Points, in no order, along strands that fork, close into loops and pass close to each other.
In the rows, zero is written as 100.
Two points are linked if the straight distance between their rows is under 80.
q_53: [ 84, 118,  94, 113,  80,  99, 114, 101, 101,  83, 112,  81,  78, 122,  81,
 116, 169,  94,  99,  84, 103,  87,  89,  94, 116,  89]
q_992: [ 96, 121,  97,  90, 120, 101, 109, 122,  81, 101, 125,  94,  85,  70, 144,
 114, 115,  98, 113, 101,  72, 109,  92,  69, 122,  59]
q_896: [103, 101,  75, 122, 139, 115,  61, 115,  71, 129,  87,  88, 113, 139, 121,
  83,  49, 111,  66,  93, 115, 127, 114,  91,  74, 100]
q_603: [109, 101, 113,  94,  97, 103,  86, 132,  84, 115, 111,  75, 147,  60, 101,
 110,  85,  80, 112,  99, 109, 118,  82,  85,  86, 117]
q_237: [127,  82, 129,  80,  88, 106, 110,  95,  98, 106, 123, 109, 107,  41,  95,
 100,  90, 101, 138,  97,  63, 110, 104, 103,  96,  78]
q_116: [ 83, 113,  88, 108, 107,  86,  96,  91, 112, 108,  90,  95,  83, 148,  81,
  97, 101, 118,  99, 122,  87,  97,  97, 122,  76, 103]
q_794: [116, 105,  86, 111, 102, 126, 127,  96, 108, 102,  81,  76, 132,  84,  78,
 117, 126,  75,  84, 100, 148, 112, 103,  88,  80, 126]
q_299: [ 98,  79, 135,  55,  79,  86,  89, 100,  90,  80, 145, 131, 105,  89, 112,
  95,  96, 127, 122,  77,  87,  73,  82, 112, 128, 125]
q_41: [112, 113,  90, 104,  66, 100, 100, 119, 103, 103,  86, 101, 106,  87,  89,
  98, 103, 105, 118, 106, 100, 112, 100, 102,  49, 102]
q_868: [ 96,  87, 109,  89,  85,  92, 100,  89,  78,  80, 103, 103, 105,  35, 122,
 112, 114, 128,  96,  59, 115,  76,  82,  85, 135, 118]
q_626: [108, 102, 117,  83,  77, 101, 120, 124, 116, 108, 102,  76, 124, 123,  88,
  96, 134,  60, 128, 111, 134, 122, 141, 112,  50, 117]
q_77: [ 97,  95,  77,  99, 111, 109,  94,  63,  84,  89,  45, 110,  48, 135,  61,
 145,  90, 140,  49,  58, 103,  99, 111, 107, 132, 113]
q_769: [ 78, 111,  72, 131, 140,  95,  75, 108,  77, 112,  88, 102, 103,  79, 122,
  87,  59, 120,  95, 109,  87,  98,  83,  90,  93,  78]
q_382: [ 95,  89,  95,  91,  87,  87, 103,  85, 130,  77,  96, 104, 103,  53, 100,
  80, 120,  88, 145, 101,  66,  96,  94, 121, 114, 104]
q_19: [ 80, 103, 126, 101, 119, 100,  91,  77, 103, 101, 123, 131, 108, 129,  91,
  85,  59, 113,  88, 130,  94,  81,  79, 124,  87,  99]
q_564: [ 82,  97,  93, 106,  66,  65,  83, 100, 124,  74,  68, 112,  94,  92,  46,
 111, 134, 108,  98,  97, 119,  65,  91, 125,  88, 120]
q_889: [121, 107,  89, 107, 139, 145, 117,  83,  82, 105, 109,  77, 103,  79, 104,
 109, 107,  89,  77,  88, 129, 107, 101,  45, 112,  85]
q_357: [ 86,  91, 110,  87,  56,  55,  83, 117, 121,  74,  96,  94,  96,  98, 114,
  68, 119, 107, 116,  85,  82,  97,  99, 121, 122,  95]
q_629: [112, 101, 100,  95,  77, 103,  93,  74, 111,  74,  75, 119, 118, 110,  78,
 105,  74,  89,  83, 107, 135,  99, 100, 120,  90, 127]
q_140: [ 81, 110, 100, 116,  89,  80, 112,  90, 100,  89, 110, 107,  88, 129,  67,
 114, 124, 100,  91,  80, 118,  67,  81, 102, 111, 103]
q_817: [ 86,  91, 130, 104,  81,  99,  90,  79, 102,  95, 130, 120,  93, 120,  79,
  88,  72,  88, 119,  90,  71, 109,  90, 112, 110, 101]
q_498: [101, 114,  81,  99,  85, 106, 113, 103, 112,  81,  86, 117,  66, 148,  58,
 102, 100, 104,  78, 101, 132,  82, 108, 108,  75,  72]
q_929: [113, 117,  79, 108, 134, 135, 107,  83,  84,  93, 102,  82, 101,  96, 133,
 100, 131,  91,  72,  89, 163, 111,  91,  42, 113,  71]
q_360: [ 96, 119,  74, 103,  94, 115, 111,  88, 106,  68,  79, 125,  93, 128,  44,
  77,  85,  75,  83,  99, 124,  94, 104, 118,  78,  75]
q_233: [ 99,  98, 116, 121,  96,  80,  89, 130,  96, 149,  98,  78, 100,  81, 109,
 128,  91, 102, 116, 113,  53, 125,  95,  94,  87,  90]
q_250: [114, 110,  80, 101,  94, 112, 113,  96, 105, 100,  89,  74, 131,  90, 116,
 102, 119,  77,  98, 102, 139, 128,  94,  78,  93, 106]
q_216: [ 90, 103,  44,  91, 126, 126, 100,  99,  96,  91,  48,  79,  95, 109, 112,
 109,  89, 121,  66,  82, 119, 125, 103,  83,  90, 117]
q_350: [ 86, 113,  81, 120, 103, 119, 114, 109, 100,  97,  88,  82,  71, 144,  67,
 117, 149,  94,  72,  74, 128,  97,  98,  79, 114,  81]
q_721: [ 64, 101, 109, 128, 103,  55,  89, 120, 103, 105,  88,  94, 107,  66, 121,
  85,  96, 131,  88, 107,  70,  85,  69, 110, 129, 103]
q_833: [104, 103,  62, 119, 149, 144, 108, 104,  79, 116,  96,  64, 123,  90,  94,
 100,  85,  94,  67,  82, 118, 123, 107,  64,  89, 105]
q_510: [108, 105,  90,  60,  63, 108, 100, 104, 101,  75, 104,  73,  97, 109, 145,
 114, 127, 107, 137,  91,  95, 122, 116, 108,  99,  91]
q_312: [123,  96, 120,  64,  86,  94, 102, 112, 110, 105, 117,  79, 118,  94, 149,
 125, 115,  87, 113, 140, 102, 110, 111, 114,  95, 111]
q_229: [ 99, 101,  77, 114, 140, 130,  90,  92,  88,  98, 125, 117, 116, 112,  84,
  79,  40,  97,  87,  96, 100,  89,  92, 105,  80,  90]
q_764: [117,  82,  76,  80, 109, 141, 111,  91, 123,  88,  73,  90,  87, 143,  62,
  94,  73,  99,  63,  95, 105, 114, 129, 105,  88, 131]
q_883: [130,  78, 102, 100,  67,  98, 105,  92, 116, 110,  83,  99,  99,  81,  77,
 103, 115, 101, 138, 101,  90, 113, 118, 101,  57,  90]
q_870: [112, 106, 126,  93,  60,  80, 102, 126, 105, 105, 122, 109, 103, 109,  99,
  74, 109,  79, 121, 104, 104, 105,  98, 103,  78,  62]
q_125: [116,  83,  80, 119, 128, 113, 125,  52,  88, 111,  57, 106,  78,  68, 110,
 146,  95, 132,  75,  96,  95,  86, 124,  90, 120, 121]
q_242: [116,  73, 138,  68,  63,  89, 103, 111, 121,  93, 130, 111, 102,  64,  90,
  78, 145,  88, 152, 115,  64, 105, 125, 121,  92,  72]
q_545: [ 85, 105,  98, 116,  95,  88,  97, 110,  63, 106, 101, 115,  93,  46, 121,
 107, 103, 133,  87,  63, 108,  67,  82,  77, 126,  96]
q_869: [ 70, 110, 129, 105,  77,  87,  94, 124, 116,  95, 119, 118, 132, 122,  74,
  68, 102,  83, 111, 107,  95,  98,  87, 115,  50, 108]
q_967: [100, 103,  99,  75, 128, 131,  98, 125,  60, 119, 124, 100, 104,  70, 136,
 126,  66, 125, 106,  90,  79,  91,  97,  97,  96, 102]
q_127: [113,  99,  84, 118, 115, 125, 119,  73, 114, 110,  92,  90, 107, 113,  91,
  94,  80,  84,  88, 121, 105, 103, 113, 100,  95,  99]
q_753: [ 92, 105,  53, 109, 142, 133, 113,  76,  98,  70,  88, 106,  86, 118,  59,
  92,  77,  99,  62,  69, 117,  99, 106,  98, 121, 111]
q_200: [ 92, 119, 106,  98, 139, 127,  96,  91,  95, 103, 142, 115, 108, 140, 101,
  84,  54,  95,  92, 114,  83,  85,  87, 100,  81,  97]
q_946: [ 85, 108,  96, 129, 134,  95, 101,  73,  82, 124,  83, 103,  67, 109, 109,
 122,  83, 131,  73,  87,  91,  78,  99, 101, 126, 109]
q_568: [ 87,  76, 132,  80,  83,  61,  71, 133, 124, 101, 117, 104, 108,  87, 115,
  91, 146,  97, 133, 133,  40, 100, 113, 135, 106, 110]
q_367: [ 86, 111, 101, 113, 115,  87,  92, 122,  74, 117,  97,  97, 106,  45, 150,
 111, 103, 136,  90,  92,  87,  79,  78,  74, 116,  79]
q_507: [ 83,  97, 104,  68,  62,  77,  89, 110, 114,  72, 108,  87, 106, 110, 126,
  93, 124,  88, 135, 102,  88, 106, 105, 133, 115, 106]
q_633: [ 95,  94,  65, 119, 136, 120, 111,  66,  84, 122,  44,  97,  73, 105, 110,
 116,  73, 136,  64,  98, 104,  92, 120,  94, 109, 114]
q_268: [ 72, 114, 111, 124,  64,  41,  97, 153, 132, 105,  89,  88, 116,  87,  95,
  84, 159,  89, 107, 122,  90,  92,  92, 106,  90, 125]
q_490: [118, 109, 117,  59,  89,  95, 106, 127,  82,  97, 124,  87,  87,  55, 134,
 105, 130,  85, 130,  94,  75, 115,  96,  80, 135,  65]
q_425: [ 95,  96, 137,  86,  86,  88,  94, 144, 102, 117, 113,  87, 117,  54, 109,
  93, 123,  46, 137, 117,  49, 133,  96, 117, 119,  82]
q_177: [101,  87,  94, 101,  92,  80,  94,  75,  96,  95,  90,  95,  80,  77, 126,
 124, 111, 140, 119,  82,  74, 102, 101, 105, 138, 105]
q_803: [ 98, 125, 101,  90, 103,  96,  84, 154,  94, 124, 102, 100, 116, 125, 129,
 103,  77,  89, 104, 122, 101, 124, 102,  96,  67,  95]
q_559: [ 99,  91, 117, 137,  93, 105,  80,  89, 100, 114,  97, 120, 110, 135,  54,
  82,  65,  77,  91, 108, 114, 116, 100,  97,  76,  92]
q_982: [100, 112,  50, 108, 107, 135, 101,  82,  92,  86,  51,  93,  82,  81,  83,
 117, 103, 118,  71,  75, 126, 117, 101,  71,  91, 103]
q_743: [ 95, 123,  75,  94, 100, 104,  99, 106,  99,  72,  94, 116,  64, 146, 107,
 104,  97, 118,  72,  90, 128,  78,  89,  98, 103,  80]
q_409: [116,  90, 110, 102,  78,  86, 105,  83, 105,  95,  97, 105, 100,  81, 106,
 107, 102, 121, 102, 114, 115,  72,  92, 110, 100, 108]
q_954: [134,  88, 141,  87,  98,  97, 104,  91, 104, 112, 127, 101, 139,  90, 113,
 110,  97,  93,  98, 132, 135,  83,  91,  98,  71, 109]
q_277: [124,  78, 133,  93,  85,  88,  97,  91, 100, 115, 107, 112, 126,  75, 123,
 120,  81, 118, 110, 129, 106,  83, 102, 108,  94, 115]
q_412: [105,  85, 105,  87,  83,  91, 109, 110, 109,  89, 107, 114, 103,  30, 108,
  65,  91,  87, 137, 109,  48, 113, 101, 109, 103,  79]
q_682: [ 93, 113,  91, 109,  98,  97, 103, 103, 100,  90,  92,  77, 129,  73, 124,
  81, 111,  69, 114, 116, 102, 116,  86,  95, 110, 101]
q_691: [ 80, 125,  47, 116, 129, 123, 104,  89,  80,  97,  35, 100,  67,  72,  95,
 113,  93, 139,  76,  82, 113,  98,  90,  71,  88,  81]
q_265: [113,  82, 109, 105,  85,  72, 100,  67, 115,  83,  88, 112,  84,  88, 118,
 117, 136, 131, 112, 110,  85,  78, 111, 109, 123, 115]
q_398: [ 99,  78, 114,  75,  98,  88,  92,  96, 118,  77, 157, 128,  80,  68,  98,
  90, 148, 115, 160,  87,  36,  78, 107, 108, 140, 106]
q_420: [118,  97, 102,  92,  94, 135, 131, 102, 114, 111, 121,  75,  72, 126,  91,
 108, 136,  90, 125,  99,  78, 114, 140, 100,  88,  73]
q_366: [100,  98, 107,  81, 103, 107,  96, 104, 111, 104, 112,  91, 100, 140, 102,
 105,  89, 114, 113, 112,  71, 107, 108, 120,  79, 109]
q_541: [119,  85, 101,  75,  90, 104, 109,  68,  82,  75,  85,  87, 108,  52, 117,
 128, 112, 120,  94,  75, 142,  93,  95,  90, 109, 133]
q_176: [116, 109,  80,  92,  69, 100, 115, 128, 110, 103,  80,  87, 111, 114,  84,
 101, 121,  82, 120,  96, 118, 135, 121,  93,  36, 116]
q_700: [ 96, 107, 110, 116,  90,  98,  71, 105, 112, 114,  91, 121, 125, 139,  87,
  74,  51,  88,  91, 126, 118, 122,  96, 102,  55, 106]
q_243: [128,  87,  76,  73, 110, 152, 124,  79, 114,  83, 113,  96, 101, 136,  78,
 110,  81, 100,  89,  85, 117, 102, 126,  96,  97, 123]
q_610: [ 70,  96, 119,  91,  57,  85,  88, 110, 122,  87, 113, 105,  87, 121,  58,
  86, 123,  99, 131,  84,  83,  90, 103, 124,  87,  99]
q_231: [113, 114,  95, 100, 115,  99, 114,  68,  70,  95, 131, 113,  84,  89, 137,
 119, 119, 115,  86,  73, 133,  93,  87,  51, 157,  96]
q_779: [111, 103, 104,  94, 117, 136, 116, 109, 108, 119, 126,  80,  89, 131,  84,
 111,  93, 102, 112, 105,  65, 115, 120,  97,  80,  95]
q_136: [114, 106,  72,  99, 101, 125, 107, 104, 111,  87,  63,  88, 111, 109,  55,
 106, 102,  78,  79,  87, 143, 112, 111,  87,  76, 127]
q_291: [ 89,  94, 129,  93,  84, 106,  98,  75, 111,  89, 127, 104, 106, 142,  98,
  82,  87,  64, 123, 104,  88, 133,  99, 124, 123,  97]
q_952: [121,  75, 127,  80,  67, 115, 105,  96, 112, 109, 118, 117, 102,  67,  83,
  90, 112, 102, 148, 114,  65, 106, 119, 106,  67,  79]
q_109: [105, 102, 118,  80,  90,  79, 102, 129, 101, 101, 145, 113,  70,  90, 110,
 115, 134, 115, 127, 114,  39,  91, 104, 101, 125,  72]
q_123: [114, 106, 120, 133, 102,  91, 102, 104, 102, 121, 117,  98, 128, 109, 110,
  80,  92,  61, 104, 118, 121, 116,  94,  81, 101,  68]
q_156: [116,  98, 122, 127, 130, 111,  93,  97,  90, 140, 130,  99, 125,  98, 110,
  96,  61,  70, 102, 125,  87, 113,  99,  89, 103,  83]
q_444: [138,  84, 124,  36,  88, 102,  97,  83,  85,  76, 127, 108,  99,  79, 144,
 111, 111, 118, 144,  85, 111,  94, 105, 102, 126, 123]
q_429: [129,  79, 101,  75, 110, 131, 114,  57,  98,  95, 109, 116,  93, 130,  99,
 111,  60, 113,  77,  87, 117,  99, 120,  99, 115, 136]
q_426: [ 87, 105,  95, 122, 133,  97,  96,  82,  92, 111,  94, 120, 110,  70, 119,
  89,  60, 109,  97, 127,  85,  83,  88, 107,  96, 102]
q_436: [112,  91, 109,  95,  79, 108,  85, 101, 100,  96,  99, 102, 124, 100,  86,
 104,  71,  90,  89,  94, 147,  98,  84, 105,  71, 125]
q_567: [119,  74, 139,  59,  88,  84, 100, 113, 129,  81, 146, 117,  89,  65, 108,
  74, 164,  91, 160, 104,  58,  87, 128, 112, 132,  82]
q_837: [145,  82,  99, 107, 125, 128, 138,  60, 122, 101,  98,  92,  95, 119,  79,
 109, 115,  79,  84, 111, 124, 101, 122,  84, 114, 100]
q_431: [105,  92,  81,  91, 110, 144, 135,  91, 123, 114, 100,  71,  86, 148,  86,
  97, 139,  81, 102, 106,  98, 126, 147, 108,  88,  95]
q_203: [ 85, 102,  68,  99,  91,  81,  93,  61,  95,  69,  44, 111,  52,  95,  77,
 128, 120, 132,  92,  75, 105,  96, 100, 110, 124, 106]
q_560: [ 98, 118,  98, 106, 136, 124, 111, 109,  97, 108, 139,  88, 108, 142, 124,
 107,  90,  78,  79, 117,  97,  95,  93,  99, 104,  84]
q_12: [128, 116,  78,  99, 113, 119, 101,  77,  74,  81,  99, 107,  89,  95, 139,
 107, 113, 112,  67,  82, 156,  96,  93,  51, 136,  80]
q_639: [ 86,  96,  96, 144, 105,  81,  87, 103,  75, 133,  63, 109, 104,  81,  91,
 110,  74, 129,  78,  95, 115,  77,  88,  96,  90,  99]
q_162: [ 66, 113,  90, 104, 144,  77,  90, 116,  76, 116,  98, 103,  72,  73, 134,
  89,  83, 130, 111,  95,  41,  90,  75,  98, 127,  71]
q_395: [110, 108,  94, 107, 112, 114, 124, 105,  94, 113, 125,  77,  93,  77, 122,
 117, 143,  94, 107, 104,  80, 107,  96,  72, 105,  68]
q_157: [119, 100, 128, 103,  87,  82, 129, 102, 115,  93, 122,  93, 121,  63, 106,
  88, 149,  66, 124, 116, 119,  85,  95,  91, 104,  79]
q_953: [ 99, 103,  70,  93, 107, 120, 129,  85, 128,  84,  74,  97,  76, 154,  65,
  92, 146,  80,  91, 117, 107, 106, 142, 119,  85,  97]
q_835: [ 78,  97, 129, 120, 103,  59,  77, 126, 103, 139,  92,  96, 105, 105,  94,
 103,  70, 103, 119, 121,  45, 117,  88, 110,  89,  93]
q_796: [ 95,  93, 131,  97,  97,  83, 101, 120, 117, 115, 121,  97, 128,  80, 116,
 103, 135,  84, 120, 142,  56,  92,  99, 117,  97, 109]
q_766: [115, 111,  99,  84, 121, 130, 118,  90,  78,  95, 147,  95,  83,  94, 110,
 135, 136, 105, 119,  69,  82,  92,  96,  76, 145, 108]
q_355: [102, 109, 104,  70, 108,  96,  86, 142,  72, 110, 109,  93,  97,  47, 159,
 106,  86, 128, 100, 101,  74,  84,  87,  93, 100,  90]
q_248: [109, 100, 121,  82,  66,  85, 116, 142, 115, 110, 101,  95, 125,  87, 111,
  89, 156,  71, 132, 122, 129, 117, 129, 106,  61, 112]
q_810: [ 84,  95, 137, 103,  88,  83, 102, 144, 110, 110, 118,  88, 121,  47,  90,
  54, 122,  51, 133,  98,  52, 112,  93, 112, 114,  66]
q_28: [133, 116, 101,  91, 141, 128, 113,  91,  94, 111, 134,  90, 107, 128, 130,
 101,  91,  90,  73, 107, 132,  90, 109,  81, 114,  92]
q_792: [112, 100, 132, 109,  98,  99,  99, 110,  87, 130, 144, 112, 104,  98, 116,
 105,  74,  86, 118, 133,  70, 109, 104,  98,  99,  67]
q_254: [109, 101,  82, 117,  75,  98, 112,  80, 119,  95,  74,  80,  82, 120, 100,
 104, 129,  89, 117, 101,  98, 124, 123, 106,  98,  99]
q_155: [101,  96, 106, 109,  99,  86,  97, 104,  99, 110,  95,  89,  91,  67, 122,
 127,  96, 112, 115, 112,  59, 107,  95, 100, 110, 105]
q_468: [ 69, 109,  95, 111, 120,  60,  94, 112, 105,  96,  92, 108,  76,  55, 130,
  72,  93, 136, 103,  87,  48,  88,  66,  99, 134,  90]
q_878: [ 80, 100, 111, 117, 107,  75,  81,  99,  91, 106, 127, 119,  95,  95, 118,
  69,  51, 104, 105, 100,  66,  96,  68, 111, 127,  81]
q_571: [129,  72, 122,  88,  96, 115, 109,  51, 115,  96, 124, 114, 100, 135,  92,
 106,  85, 100, 104, 116, 105,  97, 122, 112, 108, 114]
q_840: [ 67, 117,  86, 105, 100,  71,  76, 118,  88, 109,  65,  84, 104, 150, 111,
 109,  85, 113,  86,  89, 111, 122,  85, 105,  91, 124]
q_186: [ 77, 115,  85, 108,  90,  81,  92, 107, 108,  77,  54, 111, 105, 103,  77,
 116, 113, 107,  69, 107, 129,  76,  90, 125,  82, 142]
q_988: [105,  93,  71, 105, 100, 114,  99,  85, 104,  92,  42,  85,  54, 144,  58,
 121,  98, 121,  57,  68, 117, 125, 128,  97, 117, 104]
q_74: [104,  93,  69, 127, 140, 112, 106,  91, 116, 120,  68,  92, 110, 136,  75,
  93,  77,  69,  60, 113, 118, 118, 114,  92,  97, 114]
q_493: [ 76, 114,  87, 124, 135,  87, 109,  86,  75, 114,  90, 114,  57,  89, 127,
 112,  84, 144, 102,  86,  70,  90,  80,  90, 131,  90]
q_302: [121,  99, 113,  62,  92,  90, 106,  81,  67,  76, 134, 125, 103,  89, 127,
 106,  91, 128, 120,  68, 120,  70,  89,  96, 137, 131]
q_657: [ 75, 112, 111, 101,  60,  86,  96, 125, 118,  89,  89, 117, 119, 141,  82,
  68, 109,  72, 109, 113, 123, 121, 110, 116,  51, 117]
q_968: [ 88,  93, 103, 130,  94,  77,  88,  97,  95, 133,  67, 113,  94,  93,  61,
 105,  78, 129,  92, 104,  83,  91,  93, 110,  68, 106]
q_996: [ 74,  92, 117, 124, 116,  82,  83,  78,  98, 115,  92, 125, 118, 109, 103,
  92,  39, 108,  85, 126,  91,  84,  89, 121,  91, 114]
q_738: [ 71,  96,  80, 128, 116,  87,  72, 104,  54, 132,  44, 103,  95,  98, 111,
 107,  50, 132,  64,  68, 128,  75,  98, 106,  90, 110]
q_549: [108,  95, 119,  94,  82,  89,  93, 115,  84, 108, 110,  91, 148,  65, 105,
 100,  91,  93,  98,  86, 139,  91,  72,  91,  97, 128]
q_704: [ 65,  81, 136,  92,  59,  91,  92, 113, 131,  77, 123, 121, 123, 106,  67,
  63, 130,  86, 130, 109,  85, 102,  99, 132,  76, 111]
q_509: [ 97,  75, 109, 126,  99, 104,  94,  81, 102, 125,  89, 113,  97, 105,  49,
 104,  52, 106,  93,  99,  81, 115,  96, 107,  71, 110]
q_46: [ 85,  97,  86, 119, 128, 102,  66, 104,  72, 128,  68,  99,  97, 129, 100,
  96,  28, 135,  66,  82, 109,  97, 106, 105,  73, 109]
q_330: [104, 102,  71,  98, 117, 120,  92,  77,  93,  73,  78, 126,  81, 120,  59,
  96,  51,  89,  70,  83, 124,  94, 107, 103,  96,  88]
q_921: [ 95, 106, 122,  95, 113,  89,  92, 100,  80, 108, 128, 109, 122,  82, 139,
 109,  75, 111,  94,  96,  99,  77,  78, 105, 131, 129]
q_736: [ 92,  81, 131,  64,  59,  65,  70, 128, 117,  83, 132, 112,  88,  95, 112,
  79, 107, 122, 130,  77,  69,  80,  98, 119, 122, 105]
q_37: [ 84, 109,  66, 129, 159, 129,  95,  83,  91,  89,  85,  98,  89, 124,  54,
 113,  99,  96,  31,  80, 132,  81,  94,  89, 127, 105]
q_189: [133,  88, 121,  54,  87, 104,  96,  81, 103,  73, 127,  94, 112,  94, 142,
 118, 107, 107, 122, 116, 126,  98, 114, 108, 105, 116]
q_34: [109,  82,  99,  75,  89, 104, 110,  68, 114,  69, 134, 123,  92,  70,  99,
  86, 130, 100, 161, 106,  76,  84, 112, 113, 128, 108]
q_194: [135,  89, 147,  90,  94,  89, 111,  84, 118, 100, 135, 104, 125,  76,  95,
  89, 121,  73, 116, 132, 139,  73,  88,  95,  91,  96]
q_789: [ 93, 108,  57,  90, 116, 120,  95,  99,  94, 104,  79,  83,  85, 121, 118,
  94,  74, 130,  88,  94, 112, 113, 102,  85,  82,  97]
q_448: [ 75,  99, 118, 119,  90,  70,  82, 110, 103, 105, 105,  94, 130,  63, 126,
  87,  88, 101,  81, 106,  94,  75,  66, 111, 127, 122]
q_108: [ 84, 100,  85,  84,  86,  96,  94,  78, 110,  67,  80, 121, 102, 116,  70,
 117,  74, 107,  79,  93, 124,  68,  95, 132,  94, 142]
q_275: [108,  97,  78, 102, 105, 125, 115,  80,  83,  91,  73,  89, 100,  62, 103,
 129, 101, 108,  99,  80, 119, 103,  95,  85, 100, 119]
q_776: [122,  85,  68, 117, 134, 129, 126, 106, 127, 114,  74,  90,  97, 139,  54,
  88, 101,  69,  33, 109, 126, 116, 124,  80,  98, 112]
q_771: [107,  96, 132, 112,  91,  99, 104,  78, 101,  95, 130,  92, 128, 137, 101,
  72,  89,  54, 108, 112, 130, 110,  93, 100, 113,  91]
q_427: [ 93,  92, 127, 109,  86,  69, 105, 117, 115, 104, 118, 117, 101,  48,  82,
  53, 110,  83, 125, 101,  55, 104,  90, 107, 118,  69]
q_514: [ 86, 114,  75, 131, 117,  86,  93, 101,  87, 103,  82,  83, 110,  82, 125,
  90,  95,  87, 101, 100,  90, 113,  75,  87, 110,  76]
q_780: [100, 106, 103,  82, 120, 123, 100, 117,  83, 115, 125,  92, 130,  73, 116,
 103,  66,  94, 112, 110,  94,  96,  89, 102,  65, 105]
q_416: [ 98,  96, 119, 110,  61,  61,  96, 138, 131, 116, 102,  86, 109, 100, 108,
 104, 167,  88, 115, 122, 101, 102, 116, 113,  80, 101]
q_115: [108, 116, 108, 109,  99, 110, 139, 102, 106, 101, 129,  88,  99,  88, 117,
  93, 143,  62, 118, 115, 108,  92, 113,  90, 105,  60]
q_687: [ 94,  84, 135,  73,  83,  70,  83, 150, 123, 101, 118,  93,  76,  66, 116,
 104, 149, 114, 129, 122,  41,  91, 114, 115, 120,  77]
q_584: [ 86, 102, 128, 100,  86,  80,  98, 128, 116, 119,  98,  92, 130,  72, 114,
  87, 112,  55, 123, 141,  53, 125, 107, 119,  91, 107]
q_331: [ 64, 115,  67, 119, 126, 114,  94,  89,  89,  78,  66,  92,  70, 127,  58,
 123, 134, 106,  45,  67, 123,  93,  84,  78, 125,  98]
q_40: [117, 101, 141,  74,  85, 102, 110, 111,  98, 109, 143, 115,  97, 106, 107,
  99, 116,  77, 131, 109,  85, 103, 108, 106, 104,  63]
q_784: [ 93,  96, 102, 102, 108, 111,  92,  77,  84, 102, 115, 101, 120, 111, 122,
 111,  69,  98,  75,  94, 123,  95,  90, 101, 121, 118]
q_205: [ 78, 113,  77, 136, 129, 108,  77, 107,  78, 101,  94,  85, 112, 125,  79,
 108, 101,  85,  51,  83, 142,  92,  82,  81, 112, 103]
q_706: [104, 123,  99, 120,  87,  92,  95, 133, 111, 112,  96, 115, 128, 137,  80,
  68,  91,  62, 102, 113, 136, 125, 109,  97,  58, 112]
q_681: [105, 107, 108,  95,  74,  81,  90, 128, 101,  91, 115, 116,  84, 119, 114,
  68,  83, 104, 106, 111, 107,  91,  83, 109,  79,  55]
q_527: [ 78, 120,  93, 118, 105,  73,  69, 141,  91, 121,  82,  97, 108, 144, 122,
  96,  72, 118,  83, 109, 109, 107,  88, 100,  69, 102]
q_698: [132,  71,  90, 101, 128, 138, 132,  75, 124,  94,  98,  94,  98, 140,  57,
  88, 106,  61,  47, 100, 128, 118, 131,  84, 127, 112]
q_940: [107, 113,  86,  94, 100, 104,  98, 105, 100,  92, 101, 119,  85, 122, 120,
  91,  73, 122,  88, 100, 112,  80,  88,  96,  84,  84]
q_132: [ 84, 122,  87, 116,  90,  97, 102, 106, 114, 111,  77,  76,  89, 133,  78,
 101, 116,  91, 102,  94,  99, 128, 109,  97,  85,  95]
q_29: [ 78, 109,  60, 110, 108,  90, 106,  78,  91,  82,  34, 111,  62,  92,  91,
 109, 101, 146,  76,  86, 118,  83,  91,  98, 110,  89]
q_974: [108,  89,  68, 119, 146, 136,  91,  94,  73, 107, 117,  97, 120,  83,  92,
  86,  61,  91,  91,  89, 119, 105,  93,  86,  85,  94]
q_547: [105, 129,  89, 103, 114, 116, 114,  89,  71,  96, 125, 102,  60, 105, 114,
 127, 118, 122,  96,  80,  97,  89,  88,  72, 139,  85]
q_466: [ 90, 105, 102, 110,  96,  92,  80,  96,  85, 107,  82,  90, 111, 142, 106,
 121,  74, 101,  75, 100, 119, 100,  83, 102, 112, 130]
q_726: [ 84, 102, 103, 101,  87,  89,  87,  80,  95,  79, 119, 117,  91, 106,  98,
  86,  69,  90, 110,  75,  90,  97,  83, 104, 137,  91]
q_240: [113,  95,  62,  94,  95, 130, 119, 108, 119,  99,  56,  79,  99, 126,  65,
  95,  85,  87,  88,  89, 116, 140, 126,  96,  70, 126]
q_887: [111, 113, 119,  67,  85, 102,  93, 143, 104, 113, 115,  87, 125, 111, 123,
 111, 108,  80, 120, 120,  93, 127, 106, 105,  69, 103]
q_620: [113,  91,  71, 100,  88,  98, 112,  67, 108,  82,  55, 101,  63, 122,  79,
 120, 104, 107,  90,  90, 106, 112, 124, 109, 112, 100]
q_451: [ 80,  80, 112,  93,  62,  69,  80,  97, 118,  72,  91, 115,  89,  92,  60,
  89, 117, 132, 117,  88,  82,  65,  90, 133,  93, 114]

A tip is a point with one link. Name the tips that can be reached along the links from each point below, in the order of the rows.
q_176 | q_268, q_109
q_840 | q_510, q_125
q_929 | q_766, q_28, q_571
q_115 | q_490, q_835

How many points has the smallest loop of links through each point below? Write - if it is on no loop.
q_382 | 8
q_929 | -
q_887 | -
q_74 | 5
q_738 | -
q_810 | -

A fork is a point with three links, a tip a point with one. Leave the first point through the second and follow the links. Name the first fork or tip that comes.
q_436; q_549 | q_982
q_412; q_427 | q_109
q_466; q_840 | q_510
q_355; q_967 | q_896
q_736; q_299 | q_125
q_136; q_794 | q_200
q_878; q_726 | q_940
q_682; q_250 | q_571
q_681; q_870 | q_878
q_953; q_431 | q_620
